The views of a scene show one set of named points, each view turned or mirrored, and shifted as a whole, with a little noise and some points left out.
In the rows, zero is written as 128.

Scene 1
View 1
Q_714: [165 147 116 108 177 136 148 110 120 195 190 101 131 170 142 157 163 154
 123 149  99 174 123 114 102 125 109  96 117  94 173]
Q_976: [134 113 101 119 118 140 174 130 110 171 155  73 112 178 131 104 101  96
  97 147 106 164 181  76 114 105 109 127 124 128 104]
Q_754: [130 133 112 132 143 144 190 144 117 142 140  73 122 174 119 109 118 101
 113 155  92 168 168  76 120  94  98 133 123 112 123]
Q_521: [163 134 110 111 156 126 140 107 120 196 180 108 127 163 146 155 141 146
 113 144 112 163 135 106  96 128 123  99 126 113 148]
Q_659: [126 139 114 126 157 163 211 146 111 153 164  47 112 194 111  88 134 100
 119 165  66 190 168  78 131  90  72 132 107  93 143]
Q_312: [140 145 115 148 160 118 177 148 132 103  97 115 154 136 122 168 123 128
 126 149 117 141 140  79 102  93 132 134 147 119 129]
Q_620: [175 123 102 102 141 111 123  86 119 214 189 117 120 164 160 164 128 153
 104 135 124 159 137 108  84 139 135  89 131 122 139]
Q_398: [148 146 111 142 157 112 187 121 132 121 120 107 139 155 131 159 117 140
 123 151 105 156 140  82  96 101 118 124 152 117 136]
Q_739: [132 124 109 139 130 133 165 158 121 124 110  98 140 143 121 136 107  98
 104 143 126 144 172  72 112  96 131 140 134 135  99]
Q_357: [150 127 107 141 138 112 138 146 132 122  99 136 156 118 131 182 112 126
 108 136 147 125 151  83  93 108 157 128 147 142 105]
Q_938: [165 127 105 128 139 103 130 117 129 155 130 135 146 135 146 184 115 144
 108 134 142 135 142  92  83 123 152 113 149 138 118]
Q_621: [167 130 108 110 151 122 125 112 121 194 172 119 134 153 148 167 142 146
 111 136 127 151 136 107  95 130 134  99 124 118 142]
Q_193: [166 110 103 115 123 118  94 130 122 186 142 141 146 121 148 180 122 127
  93 124 166 125 150 100  90 134 167 108 132 150 102]
View 2
Q_620: [146 143  61 130 178 104 166 102 118  97 103 137  88 121 135 152 147 124
 114 139 127 152 167 162 143  81 133 120 114 156 132]
Q_398: [106  93 105 139 128 139 126 130  97 101 143 124 154 146 170 142 175 136
  68 169  94 136 124 151 160  86 125 150  92 143 135]
Q_621: [139 130  74 134 164 117 158 112 111 103 105 128 118 135 134 146 140 132
 102 136 121 158 157 151 142 101 130 120 114 157 129]
Q_739: [135  99  88 110 140 156 123 139  86 101 170  93 176 176 143 109 173 134
  89 169 110 131 109 144 161  99 145 166 120 154 102]
Q_976: [145 130  77 111 155 141 127 144  85 100 152 103 137 149 146  71 193 125
 103 171 113 146 133 150 155  47 155 175 138 173 109]
Q_754: [122 113 104 130 132 151 115 155  83 109 140 109 159 152 157  69 189 135
  76 171  99 158 129 141 158  56 144 171 125 171 118]
Q_521: [129 127  84 143 156 118 152 120 112 106  99 134 117 130 144 135 149 136
  90 141 115 165 162 149 144  87 126 123 108 160 134]
Q_938: [135 108  72 118 160 126 151 106 110  94 147 119 138 155 141 180 148 129
 103 151 118 124 128 158 151 119 129 129  99 136 122]
Q_193: [165 120  49 100 179 124 165 101 112  93 146 105 139 170 110 174 128 125
 129 138 137 126 132 156 145 139 138 122 119 144 103]
Q_659: [118 121 111 143 128 149 112 166  81 115 115 116 150 138 163  32 198 137
  65 170  93 180 145 135 156  32 147 176 131 188 123]
Q_357: [134  91  82 111 144 146 139 117  99  94 168 101 173 180 140 173 147 133
  95 159 114 115 106 151 156 138 132 139  98 131 109]
Q_312: [107  81 109 135 121 152 124 133  94 107 152 111 181 166 161 148 161 142
  65 165  94 131 108 141 161 118 125 146  92 138 123]
Q_714: [121 132  94 161 151 114 153 126 112 114  69 144 111 118 146 116 146 140
  80 134 111 186 174 141 142  80 124 115 111 170 142]
View 3
Q_659: [136 107 152 149 209 133  95  96 116 111 153  95 188 150  92 163 115 123
 173 128 134 122 148 145 116  72 156 103  74 155 103]
Q_754: [135 117 152 146 180 134 116 115 132 115 149 100 170 144 100 152 121 115
 145 144 133 112 140 136 119  83 144 105  76 143 107]
Q_521: [116 140 160 121 126 123 110 107  64  86 158 130 149 133 149 144 101 166
 112 158 129  95 119 131 108  89 164 132 130 167 107]
Q_193: [113 134 137 130  79 101 147 159 100 103 150 135 118 123 179 123 135 145
  51 182 123  67  91 115 112 119 129 139 122 137 121]
Q_620: [122 152 164 121 113 115 118 122  52  87 156 124 130 120 157 146 103 196
  99 174 130  76 105 130 112  95 158 139 142 171 117]
Q_714: [111 139 162 116 134 130  92  83  52  77 161 138 166 143 150 146  86 161
 125 148 127 109 131 132 101  82 180 135 138 172  96]
Q_976: [142 113 145 154 181 111 121 136 120 122 148  87 154 130 108 158 137 148
 137 152 134  90 122 140 123  88 134 111  79 150 123]
Q_739: [128 121 141 147 138 127 140 146 159 122 145 111 149 137 116 134 131  90
 102 162 130  95 127 123 124 104 128 106  76 121 111]
Q_398: [130 162 174 124 125 164 136 119 136 103 150 124 148 135 107 140  91 107
 118 167 133 108 144 122 126  94 159 105 106 136  97]
Q_357: [119 148 151 129  84 136 159 153 151 112 144 136 129 131 140 119 119  90
  66 180 128  87 120 111 125 118 133 114 104 116 107]
Q_312: [119 153 163 127 111 163 143 124 156 104 148 134 152 144 117 127  99  71
  99 165 129 112 144 113 123 103 151 104  98 120  94]
Q_621: [113 141 153 121 110 120 116 116  68  87 157 135 142 132 160 138 105 159
  95 165 126  88 114 125 108  97 158 135 135 160 109]
View 4
Q_714: [ 70 149 116 139 142 115  93 124 158 158 115 150 132 120 115 193 128 152
  50 132 140 173 115  93 100 108 105 124 162 104 144]
Q_620: [ 74 143 101 142 126 112 119 174 173 147 133 159 100 113 118 180 135 157
 100 170 150 136 126 106 116 120 107 121 170 108 147]
Q_193: [139 148 118 146 132 117 124 180 162 100 134 183  89 108 100 169 159 140
 137 197 157 157 139 136 132 140 148  91 169 127 111]
Q_938: [132 142 109 129 158 123 118 161 141 111 109 168 111 116 102 164 142 160
 127 193 156 150 149 135 105 137 128  92 150 111 116]
Q_754: [129 143 138 123 153 148 123  75 138 135  65 125 147 143 153 157  91 103
  79 123 145 128 138 126 106 113 146 112 153 134 115]
Q_521: [ 84 145 113 136 138 118 108 143 161 146 117 152 119 120 117 181 127 150
  79 152 143 152 124 106 107 117 113 119 166 111 139]
Q_621: [ 95 147 112 142 136 113 107 154 159 135 124 163 112 116 110 182 140 151
  89 161 147 160 126 110 113 123 117 112 164 114 133]
Q_398: [130 138 115 114 183 138 111 105 120 127  72 140 145 132 118 156 111 155
  97 160 147 145 153 131  81 122 119  96 133 106 117]
Q_976: [124 141 133 131 131 148 141 103 156 133  82 131 125 140 166 153  92  96
 102 134 149 102 140 129 125 118 150 120 170 143 119]
Q_312: [158 141 126 115 188 141 104  99 111 107  70 150 146 131 103 156 123 149
 102 166 149 167 155 139  83 126 136  80 127 112  99]
Q_357: [169 142 123 126 172 133 117 138 124  90  94 169 118 119  97 153 143 145
 135 193 155 159 158 152 104 141 149  76 141 121  96]
Q_739: [167 142 138 125 160 147 128 101 131 103  74 147 133 136 131 148 114 109
 118 159 152 138 152 147 114 130 162  90 150 139  94]
Q_659: [108 146 142 123 146 150 119  56 142 153  59 115 158 150 165 162  77  95
  52  95 137 126 128 112 104 103 138 125 158 136 122]
View 5
Q_312: [130 135 135 182 148 128 176  99 138 137 118 107 149 128 189 121 127 158
 140 144 133 102  84 122 159 145 127 139  78 175 156]
Q_193: [156 119 173 145 150  94 123 153 123  83 121 104 173 146 127 127 141 198
 142 147 126 101 149  98 101 136 148 151 141 167 128]
Q_976: [124 145 118 171 116 111 123  89 149 141 115 126 101 106  95 145 143 162
 111 126 164 156 106 145 140 136 150 163 139 158 167]
Q_659: [117 163  96 178  92 119 154  69 189 158  93 127  73  87 107 141 123 146
 121 131 163 146  60 170 167 146 167 150 120 149 173]
Q_938: [137 136 162 166 147 112 138 146 133 102 118 101 164 145 164 137 133 181
 149 130 126 109 132  97 132 141 143 156 115 169 132]
Q_739: [138 121 126 173 146 119 152  84 121 141 126 120 136 116 137 122 143 164
 111 149 151 126 101 130 135 137 124 146 107 177 169]
Q_754: [123 148 110 179 115 121 153  78 160 153 106 122  99 102 121 135 132 151
 118 134 158 141  75 152 158 141 148 151 115 159 171]
Q_621: [138 155 158 155 114  99 135 153 173  92  96  99 136 132 134 140 120 180
 160 128 126 106 115 115 134 145 177 153 138 151 123]
Q_398: [120 153 134 186 133 132 161 112 152 136 112 106 133 127 182 139 124 157
 146 123 138 123  93 122 170 145 138 153  88 164 151]
Q_357: [141 120 153 167 159 118 151 120 116 116 126 105 165 139 168 123 140 175
 135 144 131 106 121 107 130 140 124 146 103 178 147]
Q_714: [126 178 145 159  92 102 149 148 212 101  76  98 113 119 134 142 104 172
 175 123 125 101  84 129 156 155 199 149 134 138 122]

In a view up to two points have been moved. Name them for each view, in the order of its rows, or write -.
view 1 | Q_659
view 2 | Q_521
view 3 | -
view 4 | -
view 5 | Q_357
